Each row is a point on a landscape with many valleys, with its height.
From any point a ball takes the steepest step (drop divided by distance) to one of its 2 nearest points. It stops when none of these is lower. Distance is the straight distance between rows; heights are no part of it.
bota height 35.4: [  5   8  -5   8  34  27 -13  -6  25  -8   3   3  -7  52  20  14 -13  -7
  14  31  12  14  -5 -19 -11 -20   2  -3   9 -16  24  26  36   7 -13   9
 -32  29  11 -26 -14 -42  15  26  13  -5]
dase height 46.5: [  4  45   6  -1  -8 -13  25  16  -5 -17  23  -7 -26  -3  25 -17  15  37
 -12  12  14  12  34  -7  16  11  24  -8  -8 -16  14   0  -3  -1  38   4
 -30  14 -13   0  30 -12  13   4  11  -4]
Rof height 45.4: [  2 -22  -5  -2   7  -6 -21   8  -6 -15  -3 -20  40 -22   7  -9  -6  16
  21 -17 -19 -36  -8  23  15   7  -7   1  -4 -22 -16 -19 -20  -6  13 -17
  21 -36   0  38  -5  32 -12  11  -4  10]
Muzik height 29.7: [-19   0  -5  29   0  -1 -21 -19   3 -15 -37 -25  10 -41  29 -12  20 -45
  43 -22  -9 -28  -5 -18  16   1 -13  19   0   3  48  24  -5   4 -10 -28
  22  21  18  16 -11  -2 -47  17  27 -15]
fal height 34.9: [-22 -30  17   9  -4 -17 -40 -19   0  -1 -30 -22 -22 -30  36   5   8 -47
  34 -35  -4  -3  -5 -21   0 -13 -39  19  -6  15  42   3 -27   4   1 -35
  -6  13   3  18 -19   9 -31   0  25  -5]
kam height 63.4: [ -7  14  18 -13  -3  18   6 -38 -11  34 -49  -2 -15 -20   1  13  14 -14
  -9 -16 -22   5  -9   3  15  12 -18   9 -12  26 -14 -17 -12  19 -21 -10
  -3  17   3  31  12   5 -48  27  -5  -9]
zel height 45.8: [  6 -33  16 -15  -8  20  -8  -7   2  24 -31  -4   5  -4  30  -6 -12 -10
  13 -26 -23  18 -43 -24 -15  11  -8   6  -7  32 -28  -7   4  11 -32 -15
  -3  -7  13  36 -26  13 -20  16  19 -13]
Lugod height 44.1: [  0  47  31   9   3 -17  30 -10  -5  -9  -3 -15 -40 -10  43  -9  30  24
   2   3  15  24  23 -44  29  15  13  -6 -11 -23  38  -3  12   6  31 -13
 -47  32   6  -5  24 -24 -12  34  36 -10]
Zer height 41.5: [ -5  30  51 -23  11  -5  19 -25  10   9  -5   0 -46  16  22  21  14   2
  -1  12  11  20   9 -36  18   7   7  -3  -6 -15  35   6   7  21  30 -21
 -61  28  15  -1  20 -17  -3  43  14  -6]
bapo height 17.7: [-19  29  13   7  15 -13 -19 -36  -5 -21 -19  -2  -1  -4  -2  19   2 -37
  -2   4  14 -37  11   1  12   2  19  18   3 -26  36  40 -16  10  12 -23
  -2  24  12 -27  28 -19 -19  22  -1   5]
vofof height 64.5: [-17  -9  32 -17   2 -12 -18 -44 -12  32 -31  -9 -29 -37  -6  22  35 -26
  -9 -26  -7  -6   2   6  18  -3 -36  20 -20  27  17 -29 -40  13   0 -25
 -15  10 -15  17  20  13 -32   5  -4  11]
Kufut height 41.6: [  2 -32 -20  20  14  13  20  24  29   2   9  13  28  39  20 -27  -7  30
   8  21 -21  24 -29 -23 -23 -14   6 -21  12 -33   9   3  31 -21 -43  35
   3 -29   0 -12 -50 -11  25 -23  30  -9]
vedu height 32.5: [  6  30 -15   5   2  36  27  -8  -8  15  -3  27  -6   5 -26   4   5  14
 -49  13   0  28  15  28  -1  10  16  -2 -19  11 -25  -9   2  -5 -10  25
   0   4 -14 -11  29 -16   1 -14 -16   9]
moze height 36.1: [  5 -41  39 -35   4 -34 -14  32  25  18  48 -35 -22  37  14   3 -27  26
  15  19   7  15 -10 -29 -21  -4  -8 -25  -5  11   1 -32 -19  12  18  -3
 -28 -31  -7   7  -7  26  43  -2 -13   5]
sodef height 25.1: [  9  16 -19   5  -5  53  -1  -4   4   5 -34  23   1  15   7   2 -26 -20
  -9   3   3  21  -7   4 -13  -8   7   5  13  26 -29  34  27  13 -34  16
   8  12  23   4 -11 -28 -23  13   6 -22]
Viti height 28.9: [ 29  56 -29   3  -6  10  -3  30 -12   4   0  29   6  -7 -40  14 -11  22
 -33  12  23   6  20  37  13  -3  22   8   4  -5 -28  23  -7  -8  14  27
  16   0  -9 -12  33 -11   1 -27 -26  22]
Kis height 44.3: [ 10 -19 -38  31  -1   8   3  46  25  -2  11  10   8  15   6 -21 -25  24
  28   4  -3   8  -8   9 -14 -19 -12 -23  33 -15  11   8  29 -25 -15  35
   5 -15   1 -25 -54  -3  18 -23  25  -8]
gugak height 54.6: [ 10 -14 -47   2   3  28  20   5  -7   7   1  33  47  -5 -48   3  11  19
 -21  11 -20 -12   1  41  -8  -5 -12  -1  -2 -17 -28 -14   6 -14 -30  33
  39 -44  -6 -13   6  -7   3 -33 -28  19]
fol height 28.3: [ -7  45  -6  27   8  35  16 -13   9   0 -29   7  -7   7  25 -13  -7 -13
  -9   1   6  21  -8 -13   1  -4  15  -5  -4  12   0  27  29   2 -18   0
   2  35  18  -2 -13 -39 -30  25  34 -26]
vepi height 39.3: [ -6 -47   5 -12 -15 -13 -57  -3 -15  -1 -16 -17 -14 -12  16  25  -2 -34
  26 -28   8 -28   1  -3  -9 -13 -34  21   8  19  -1  -4 -31   7  16 -36
   1  -7  -1  18  -8  24 -13  -4  -8  -5]
lirum height 53.1: [ -6 -45 -30  -2  -2   4  34  21   4   8   8  22  54  20 -16 -20   5  19
 -10  -3 -33   5 -14  24  -6  -7  -1 -12  10 -26 -35 -30   3 -18 -36  37
  23 -61   5   4 -11  17  14 -33  -3   3]
fuzu height 46.9: [ 20   2 -43  26 -23  23 -20  48   9  -1  -5  17 -12  -1  -2 -11 -34   7
  24  -7  21   9  10  10 -15 -20   5  -3  47  21   3  44  22 -23   2  28
  14   9  11 -21 -34 -12   0 -25  11 -15]
mafon height 60.4: [  8  28  37 -18  13   4 -10  -7 -11  -3 -18   9   6  22  12  19 -36 -23
 -11 -10   0 -17  -6  -2  31  12  38   5   3  -1 -32  28  -3  27  13 -23
 -17  26  28  33  33   6 -20  33  -3   6]
meza height 35.5: [-19 -46  21   5  30 -20   6   7  32  -5  31 -27  15  11  29 -22   5  26
  14  17 -19  16 -21 -36 -19  13  -9 -12 -23 -22  33 -32  -9 -18 -19   4
 -12 -31  -5   2 -37   1  34   1  22   9]
soge height 42.8: [  4 -35  -8  -5  -2  13 -40  11  -8  -9 -22 -23  18 -18  24  -8 -17 -19
  45 -35 -13 -31 -16  -2  -1   0 -17  13  11  10  -7   5  -6  -3   3 -25
  20 -14  21  47 -22  24 -29  16  11  -6]
Sevuz height 48.0: [-13 -14  15  18   8  -5  16 -19   1  12 -28  -8  21 -39  46 -20   6  -6
  18 -23 -37  10 -36 -20  21  13  -4   8 -22  12  -2 -25   0   7 -27 -14
   3   8  15  40 -13  16 -32  12  32  -5]
runo height 48.5: [  4  18  -6  15 -17  -9  23  18   1 -10  12 -15 -14 -16  18 -35   7  40
 -15  -2   8  26  14  -6   8  11  21 -25 -13   8  -6 -22  -4 -16  16   8
  -5   4 -17  10  -4   7   5  -6  22 -12]
dipu height 47.0: [ -4 -26 -32  23 -29   4  14  -9 -18  16  -1   2   0 -31 -25 -19  41   0
 -13  -4  -2  19  12  11 -24   1 -20  -9 -11  24  -7 -33  -7 -21 -21  18
  30  -6 -29  -8 -18   1  -2 -34  -4  -7]
pimes height 69.3: [  2 -16   3  -1 -49 -24 -21  31 -23  -2   4  -1 -54  -9   3  -1 -11 -18
  22 -27  32   3  26 -24 -14 -20   0 -11  43  23  17  27  -3 -10  33 -10
  -1  31  -7  -8  -7  13   4 -19   3 -22]
sorep height 50.5: [ 27  -2 -31  -8 -18  21 -40  37  -7 -13 -10  11  25   1 -24   5 -34  -5
  23 -22  14 -40   7  18   9 -21   7  -3  39   4 -31  36   9   4  12   6
  34 -22  20  -1  -3   4 -10   4 -33  12]
Rirum height 47.9: [ -6 -35  -9   3  14  -9  -4 -24  -7   4   7 -11  33 -46  14  -5  37   1
  19 -14 -24 -22 -10  17   6  -6 -25  29 -27 -17  14 -48 -17 -15  -1 -16
  25 -33 -11  33   8  25 -18  -5  -3   8]
Rilu height 53.0: [ 16  29 -16  19  -3  19  10  16   3 -20  -2  -9  48  -8  25 -27 -24  24
 -14  -8  -4 -14  -8   9  28  15  36 -16   1  -9 -52   7  10  -2  -4   0
  28   5  19  29  10  21 -19  10  23   5]
ruze height 49.9: [-13   9   6  37  13 -17  14  -6   5 -21  -5 -20  30 -36  47 -30   0   3
  13  -6 -19 -10 -14  -9  33  22  16  -4 -21  -7   8  -8  -3 -10   0 -17
  10  25  14  22  -8  13 -27  13  38   4]
pilog height 58.2: [ 14  31  47 -30  11  -8   8  25  -3 -13  25   4 -11  41  41  11 -25   9
   0  12  30   5   6 -46  18  11  40  -2  17 -40   3  28  12  29  45  -8
 -41  17  16  30  40 -12  16  30   9  -4]
Ganu height 34.7: [-29  18  18   9  33  -4  17 -52  21  -7  14  -4  -2  -4   3   1  26  -2
  -7  18  -8   5  12   9 -11  13  -8  17 -37 -25  43 -15  -4  -8  -5  -6
 -29  19  -9 -53  13 -33   2  11   2   0]
pirob height 71.9: [ -8 -24  -3 -11  -1 -68 -25   8   7 -12  29 -13 -22  -3 -42  18  -4 -17
  14   6  19 -47  16   5  -4 -17 -33  -5  22   4  34  -2  -5   0  28 -16
 -12   3 -18 -48  -7  22  41 -23  -8  11]
fik height 54.1: [ 25  20 -25   9 -19  25  -7  48   3 -15   1  -1  20  -9   6 -26 -38  28
  -8 -19  14   5   8  12  15  -1  39  -8  34  11 -51  25   6  -4  11  14
  18   0  17  22   1  18  -6 -11  15   0]
fuves height 24.0: [-15   9  -8  -4  14 -13 -24 -17   2 -20   3   5  -8  23 -21  29  -8 -50
  10  18  24 -37  18   3   0 -19  -7  11  18  -7  36  41  13  14  -1  -8
  -6  36  13 -49   1 -21  11   6 -16   5]
sisud height 48.3: [ 12  11  29 -35 -32 -10  12  47 -26  -2  15  12 -36   8 -10  12 -23  11
 -17  -7  26  12  25  -1  11  10  24  -7  23  19 -38   5 -23  15  48  12
 -19  11 -23  34  30  27  14 -20 -19   0]
Toz height 30.5: [ -4 -30   8  -4  18 -25  -7  22  29  -4  37 -24   2  32   7 -17 -25  25
  18  13  -2   3 -12  -2 -12  -1  -4 -23  -3 -20  11 -12 -10  -5   6   7
 -21 -20 -10 -13 -28   9  43   5   8   9]
Ked height 51.8: [ 13   2 -22 -21  11  19 -29   9  -4 -20  -1  17  32  21 -33  26 -24 -14
   5   6   3 -42   3  39   6 -18  -7  13   9 -17 -34  24   8  13   1   2
  24 -23  20  -9   9  -5   2  15 -46  19]
debit height 32.0: [ 16  28  -7  25  21  22   1  27  20 -15  13  -7   3  27  40 -21 -13  21
   9  21  13  22  -5 -27   6  -5  27 -11  10 -28  12  28  32  -6   1   6
 -13  16  15  -4 -10 -38  13  24  31  -9]
Sizet height 29.8: [ -7 -24 -12 -17  33 -22 -27  -4  15  -9  20   0   7  36 -33  25 -24 -29
  16  11   3 -28   9  21  -7 -15 -26  17   8   3   5  16  13  24 -10  -4
 -13  11  10 -24 -23  -2  33 -10 -27  14]
minu height 18.3: [  1  16   6 -19  -5 -35  -9  13  -2 -12  18  25  -9  12 -48  41 -19 -23
 -20  17  16 -30  24  26  12 -13  13   4  23 -16   3  27   5  12  31   5
  -3   6  -4 -42  34   3  28 -13 -37  27]
fudep height 75.6: [  7  20 -24  17   5   7  42   3  22  15  20  30   8  14   4 -16   5  50
 -42  31 -13  43   8  22  -9  -2  10 -13  -5 -24   7 -21  23 -24 -17  46
 -12 -25  -4 -29  17 -28  24 -20  -1  -2]
suma height 34.2: [-17 -18  32 -23  48  14  25 -56  14  37  -9  14  27  10  13  11  11 -13
 -12  -5 -42  21 -47  -9  -7   7 -14  27 -36   0   5 -19  -7  20 -48 -12
 -18 -11  22  13  -2   1 -14  27  -2   0]
Megot height 19.4: [ 14  -8 -52  14 -31  26 -17  -1  -4 -22 -14 -15  24 -33  -4 -16  20 -20
  48 -11   6 -34  -9  -9 -11 -17 -19  14  33   3  14  15  14  -7 -13 -10
  64 -27   6  12 -27  -7 -28   6  -7 -18]
mez height 40.0: [-18 -38   1  13  12 -30  21  -6  20   6  40 -21 -21   8  15 -25  23  29
   3  19 -13  31   0 -19 -33   6 -28 -22 -19   3  43 -48  11 -18 -14  11
 -21 -20 -14 -27 -28  -8  44  -6   7   3]
Pama height 54.3: [  2 -22  48  -7  11 -33 -24  39  23 -17  33 -49 -15  16  42 -11 -19  33
  35   9   6   4  -6 -49  11   8  23 -17  -2 -24  24   3 -15   1  37 -20
 -34  -9   2  21  -8  18  18  17  30   9]
kiv height 38.5: [ 20 -12  15 -27 -21  10   1  23   6  23  15  18 -41  33 -19  26 -23  -1
  -7  12  11  32  -2   7 -17 -14 -11  -8   7  51 -25  -7  15  22   4  19
 -26   4  -2   2  -8   4  31 -14 -34  -8]
paner height 48.8: [ 19 -14 -46   9 -19  10 -29  36   8   0   1  15   4   8 -29  11 -29 -13
  24  -9   7 -18  -2  21 -16 -22 -23  -3  34  17 -10  29  21   0 -13  23
  19 -11  13 -27 -34   9   0 -21 -14  -5]
bamu height 50.7: [ 18  15  -1 -19 -39 -18   3  37 -34  12  16  23 -52 -10 -43  18   6   2
 -18   1  29  13  33  -3   0  -5  -1   0  22  26 -10  12 -16   0  40  19
  -2  21 -31   0  27  12  12 -42 -30   8]
Nen height 10.4: [  2  45  15  -8   7 -19 -11 -24 -18 -19  -2  26   1   0 -31  33  -1 -22
 -30   9  26 -31  23  12  17   3  36  14   1 -34   8  38  -7   7  27 -19
   1  15   1 -27  54 -17   2  13 -22  26]
nagak height 56.5: [  2   2  47 -15  -1 -35  -1  24  -7 -20  23 -23 -24  20  44   2 -13  25
  13   3  16   7  10 -61  24  17  30 -11  11 -40  31  16  -4  17  48 -20
 -45  12   9  32  22   8  14  26  29   1]
medi height 38.4: [-16  14  36  -7  38  11 -12 -30  20   0 -13  -8 -22  36  19  24  -6 -25
  14  22   2  10 -10 -26   0  -8  -7   5  -1 -10  35  18   7  18  -8 -21
 -40  35   8 -12 -12 -26  -2  38  14  -8]
Pes height 37.0: [ -4  -7  -5 -17  16  31  40 -40  -3  35 -31  28  25  23   2   1   3 -10
 -27   1 -40  24 -39  -4  -7  12   3   4 -19   5 -33 -12  14   9 -55   5
   2 -15  17  16   4 -12 -23  14   1 -19]
vis height 70.6: [ -6 -38  11  -1 -25 -52 -34  17  -8  -4  14 -12 -41   2 -11  16 -16 -30
  21  -9  27 -20  25 -17 -15 -15 -24  -4  33  17  26   1  -8  -3  35 -28
 -13  22  -8 -21 -17  26  22 -21  -8  -7]
siduk height 76.2: [  9  21 -25  26  16  23  31  13  27  -5   8  26  44  24  10 -18 -21  32
 -31  21  -5  20 -10  26  -3  -4  24 -17   3 -44 -15  -5  19 -23 -13  37
   5 -27  13 -11   4 -29  10 -18  16  -3]
Dusu height 51.9: [ -3  -6  22  10   7 -25 -14  17  10 -24   7 -36  12 -11  39 -20 -19  18
  14 -11  -4  -5 -11  -8  22  15  28 -10 -10 -12   3   3 -24  -5  28 -20
  -9   8   7  22  -8  24   0  14  30   5]
fen height 67.0: [  2  20   6   1 -22 -25 -22  -6 -25 -18  -4 -11  -7 -31 -14   3  19   0
 -11 -11  18 -29  19  -1  19  10  20   2   5  -5   4  16 -30  -3  29 -18
  14  13 -13  -2  18  13  -7  -8  -7  11]
rini height 59.4: [ 11  42  27 -11  22   9  -4  10   0 -14   0  25  -8  41  13  25 -34 -23
 -15  13  34   2   7  -6  12  -5  40  -3  12 -24  -8  38   7  13  31 -13
 -24  32  22   9  33 -22   3  26  -5  -5]
fuzog height 68.2: [ -2   8   4  -5 -49 -40 -14  16 -38 -19  -3   0 -27 -23 -15   2 -10  -6
   6 -34  43 -20  29 -24   9  -5  29  -7  36  -3  20  37 -21  -6  38 -13
  16  19 -11   0  14  22   6 -14  -3  -7]
levu height 49.5: [ 11 -23 -22  15 -29  14   4  12 -30  14  -8 -17  18 -37 -15 -24  24  17
  -4 -17  -6  -2   4   4   0  15  -4 -16  -4  19 -33 -43 -12 -22   3   6
  40 -20 -24  33  -7  28 -11 -29  -5   4]
Buge height 65.8: [ -2   5  27  -3 -12 -24 -29 -28 -33   3 -19 -14 -18 -56   0  12  37 -14
  -7 -23  -5 -37   4   5  33   1  -3  19  -6 -12  26  -4 -39   8  22 -28
   1   3 -23  23  35  19 -29   1   0  26]
nunib height 43.8: [ 13  -8  39 -28 -20   8   9   4  -7  30   0  -5 -36   5   5   3  -6  21
 -21 -15   1  41 -15 -17 -13  15   4 -22 -15  53 -33 -31 -20  13  14  -7
 -20   2  -9  33   3  25   6   0  -7 -12]
zogi height 28.0: [ -1  30 -17  29   9   3   2  15  12 -29   9  -4  22  -7  14 -23 -11  10
   4   8  15 -10  14   6  10  -7  30  -9   5 -29  14  26   4 -17  18   0
   8  15   7 -22 -11 -20  -5   5  23  -4]
Netib height 34.4: [ -5 -39 -16  -5  24 -12   1   3  14  -7  21  -4  26  32  -9  -1 -18  -4
  10  10 -15  -7  -7  18 -24  -4 -22   0  -1  -6  -8  -7   5   5 -26  11
  -5 -16   7 -15 -34   4  36  -9  -6   3]
Kiba height 34.3: [ -7  -4  31 -25  22  -5   0 -33   1  16   4   4   4   8  -7  24   4   7
 -27  -2 -24   6  -7  21   6  21   1   7 -38   8 -14 -27 -33  15   4  -4
 -27 -11  -3  10  28  15   9  19 -22  16]
ris height 34.6: [-17 -14   9   6  24  24  44 -29  13  14 -21  27  21  30  19 -21  21  -7
 -15   9 -30  29 -40 -39 -18   5   9   3 -18 -14   1   3  30  -9 -62   6
  -6 -11  12  -1 -27 -29 -15   4  31 -29]
Sem height 52.8: [  7  23 -22  11  34  22  -7  -7  13 -20   1  15  49  19 -14   6 -21 -13
  -8  12   9 -27   2  40  -1   0   7  12  -7 -44 -24  19   6  -4  -4   5
  16 -14  14 -19  15 -27  -8  17 -15  17]
sogep height 40.6: [  3 -20 -22 -33  -2  30  -8 -15 -29  21 -16   2  -8 -13 -47  32  34 -11
  -6   7 -10 -16  -2  21 -14  -3 -44  17  -9  23 -21 -22   1   2 -31  -3
  41 -18 -19   8  12  -6  -7  -7 -52  12]
sipo height 46.3: [ 15  38  39 -29 -12  12  33   6 -23  14   3  10 -37  12 -11  10  -1  25
 -35  -1  11  30  11  -2  14  22  24  -8 -11  24 -33 -12 -16  19  27   6
 -23  16 -18  35  36  15   6  -3 -13  -2]
nufu height 51.7: [ 13  18  17   5  17   3  30   4  19   5   2  -5  45   8  37 -26 -23  26
 -27   6 -25   6 -42 -15  15  23  42 -18 -26  -6 -42 -18  12   5 -21  -5
   4  -5  19  25   5  15 -15  22  34   3]
Resi height 73.0: [-10   2   0   2  -5 -50   3  20   9 -11  46 -15 -14 -12 -40  -4   4  22
   3   5   9 -27  23  22   4  -3 -10 -10  -5 -18  22 -18 -25 -17  32   5
  -3 -12 -35 -45   8  20  37 -24  -4  16]
kas height 46.1: [ -8 -38 -17  -8   5   8  11 -33 -30  19  14  -9  19 -42 -25   8  60   4
  -2  -4 -22  -9  -9  16 -13  -4 -39  33 -17  -8  14 -63  -6 -23 -19 -10
  45 -43 -26  18  15  17  -2 -26 -29   8]
rolip height 34.1: [-25  -5   2  19  18 -27  -4 -24  14 -27  20 -21   0 -17   9  -1  28 -11
  22  11   3 -12  13   2 -10   5 -12   9 -22 -24  57  -5 -16 -15  11 -15
 -15  18 -12 -40 -15 -13   7  -1  11   4]
sir height 31.6: [-20  28  18  16  30  22  45 -38  24  19 -27   8   0   6  30 -14  12  -1
 -15  18 -20  35 -28 -28   0   9   4  -1 -27 -10   7  -7  23  -2 -34   0
 -10  18  15  -5 -11 -36 -23  29  35 -16]
puno height 21.5: [  8  26 -17   0  -7  32 -16   8   0  -3 -13  27 -14  25 -14  22 -26 -30
  -8  12  26   5  16  18  -4 -15   2   9  14  19 -13  43  17  12  -2  18
   0  17  19 -15   1 -28  -7   3 -26  -7]
nobe height 43.3: [ -2   3 -24   2  -8  37  15 -44 -28  11  -7  -3  13 -39 -44   3  60  -6
  -8  13 -13 -16  -2  13  -3   7 -23  20 -18   0   7 -30  12 -10 -23   9
  49 -22 -22   6  20 -17 -11 -17 -24  13]
zuvob height 24.5: [-10   5   1 -23 -27  12 -38 -26 -28  12 -46 -13 -37 -25 -19  31  32 -42
  11 -13   7 -22   1  -5  -4 -12 -47  23  17  35   9   6  -6  18  -9 -21
  27  -1 -12  15  10   0 -34  10 -29  -8]
Rek height 35.3: [  8  17   5 -10 -10  30  26 -10  -1  25 -14  28 -36  17  -8   7   3  13
 -27  11   6  48   6   2 -10  -8  -2 -10  -7  34 -13 -10  12   7 -10  22
 -25  12  -7  -4  -1 -21   6   1 -19 -14]
lifeg height 23.4: [ -6  35 -29  47  -8  -2  17 -16  -2 -25  -1  -1  36 -40  10 -35  33   5
   0  13  15 -17   8   6  14   1  27   2  -9 -17  15  12   6 -15   8   9
  36   9  -2 -19   0 -13 -24  -6  20  -4]
tam height 62.4: [ -5  35  24   2 -17  -1  10 -17 -15  19 -37 -13 -34 -26  13  -2   9  -3
  -5 -28  -4  14   3 -11  26  16   3  -5  -1  38 -14   1 -10  10   6 -20
  -8  46  -1  29   6  19 -36  12  19 -10]
tili height 30.7: [-26  -6  20 -15  43   9  18 -61  14  13   3  11  11   8 -10  24  18  -7
 -22  -1 -30  12  -8  24 -13  12 -20  22 -36   3  16 -27 -10  13 -32  -9
 -23  -1   1 -23  12 -11   7  16 -17   7]
pagum height 51.4: [ 11 -39 -41   2 -30  19   9  37 -14   8  -5   9  36 -13 -24 -19   0  26
   2 -17 -20  -4   0  20  -4   1  -7 -19  17  -4 -45 -36  -4 -21 -14  23
  45 -50 -17  27 -17  29  -3 -29  -8   5]
mapi height 24.8: [ -7  -2 -35  31  -3  21 -10  -5   4 -24 -20 -14  36 -22  22 -27   9 -29
  41 -10  -4 -25  -3  -6   0   2   3  11   9  -5  16  33  17   0 -26  -5
  42  -1  24  13 -28 -12 -41  12  25 -18]
babid height 24.6: [ 25  35 -27   2 -10 -20 -11  36   1  -1  14  22   1  -4 -66  20 -10  11
 -10  11  22 -19   9  37  20 -12  -5  -1  25   0  -5  23  -3  -3  27  26
  16 -23 -12 -48  24   6  25 -34 -33  32]
Vakif height 74.9: [ -1   1 -31  20   6 -10  25   2  26   8  23  12  -8   5 -16 -10   6  24
 -12  23  -4  11  16  25 -17 -16 -24  -8  -6  -4  24 -12  23 -22 -10  35
 -11  -7 -11 -49  -9 -21  29 -25  -2  -4]
seb height 41.4: [ 15 -25  15 -22 -28  10 -31  33  -8   2   5  -3 -13  26  -7  17 -39 -21
  16 -10  13   4  -4   6 -15  -9  10  -3  20  30 -46  16   6  18  17   4
 -14   0  13  17 -13  18  16  -3 -21  -4]
gozal height 44.0: [-24 -34 -15  26  -7 -20  22 -17   1  10  14  -5 -26 -11  -3 -19  33   0
   0   1  -8  24  18  -2 -37  -3 -47  -5 -19  24  28 -48  -3 -22 -14   4
   0   0 -26 -28 -30  -2  17 -32   4 -13]
vilo height 43.9: [  5 -41  11  -7 -13  16 -26  12   3   3  -3 -13  -7  21  11  -2 -25 -16
  22 -16  -1  15 -17 -11 -30  -2 -13   1   5  28 -24  10   1   6 -16  -4
  -5   0   3  13 -36   7  11   4  10 -13]
Duvig height 50.4: [  3  -1   1   3  -3  10  27  -4   1  10  -8   1  16  -6  15 -21  -2  21
 -29  -3 -20  25 -21  -2   6  21  25 -20 -23  18 -33 -25   2  -6 -20   6
   0  -6  -5  23  -6  10  -2   2  14  -2]
Nus height 19.3: [ -1   9  -9 -17 -19  15 -25 -14 -13   2 -32  11 -19   3 -33  27   8 -47
   1   2  12 -13  15  15 -10 -10 -17  13  11  32  -8  26   7  20 -12  -2
   7  17   3  -8   5 -15 -21   6 -26  -4]
pomu height 40.7: [ -1 -29  37 -34   2 -15   1   8   9  29  29  -9  -8  22   4  -4 -12  31
 -22   5 -10  32 -22 -14 -25  10   3 -22 -20  35 -18 -42 -31  14   3   1
 -18 -28  -7  16   2  27  29   2 -19   0]
pefal height 38.1: [-18 -43 -16  19  24   9  31 -16  15 -13   6  14  37  26  15 -19  28 -14
  12  14 -26  24 -23 -18 -30   0  -4   8  -9 -35  18  -2  27 -16 -54  12
   8 -21  13  -8 -47  -7  13 -16  31 -17]
mogi height 29.0: [-13  12 -18  31 -11 -17   1 -32   4 -23   5 -10  19 -41 -17 -26  46 -14
  17  10   3 -18   2   8  -7   3  -6  16 -15 -22  40  -3  -9 -18   7  -2
  26  -6 -19 -42  -5 -13  -5 -14   5  10]
Pasot height 37.6: [ -4 -32  -5 -34  12   7  -8 -14 -18  15   7  -3  16   3 -34  27   5  11
 -20  -5 -24  -7   3  35  -7  10 -22   3 -25   8 -34 -39 -20  -1 -11   5
   9 -25 -12  12  20  15  14  -2 -42  23]
Naf height 61.3: [  7  31  22 -12 -24   4  -9   9 -28   3 -29  -2 -15  -5  20   5 -22 -12
  -3 -35  -1 -18   1 -10  35  14  31   2  23  30 -39  32  -1  22  12 -30
   5  43  22  42  29  30 -33  23  10  -5]
nasi height 74.0: [  8  24 -22  17 -13 -37  16  22   8   5  33   8 -38 -13 -33  -4  22  33
  -4  23  16   3  34  15  -3 -11 -22  -2   4  -4  34 -10  10 -20  28  31
 -19   2 -37 -56  25  -6  30 -26 -12   4]

For each start below, name the point where the ball stops.
Rilu -> lifeg
pagum -> Toz
vofof -> Nen
bamu -> Toz
fik -> Nus
Ked -> Nus
Rirum -> Megot
nasi -> Nen
siduk -> Nus

Call two points neighbours if one is among the 2 nearest of the other. Go from one point of each pair to the other, from neighbour to neighbour, staying as low as possible. Name the highest point that can't be avoided.
Nus, lifeg -> Pes
Toz, Nen -> Netib
lifeg, tili -> Ganu
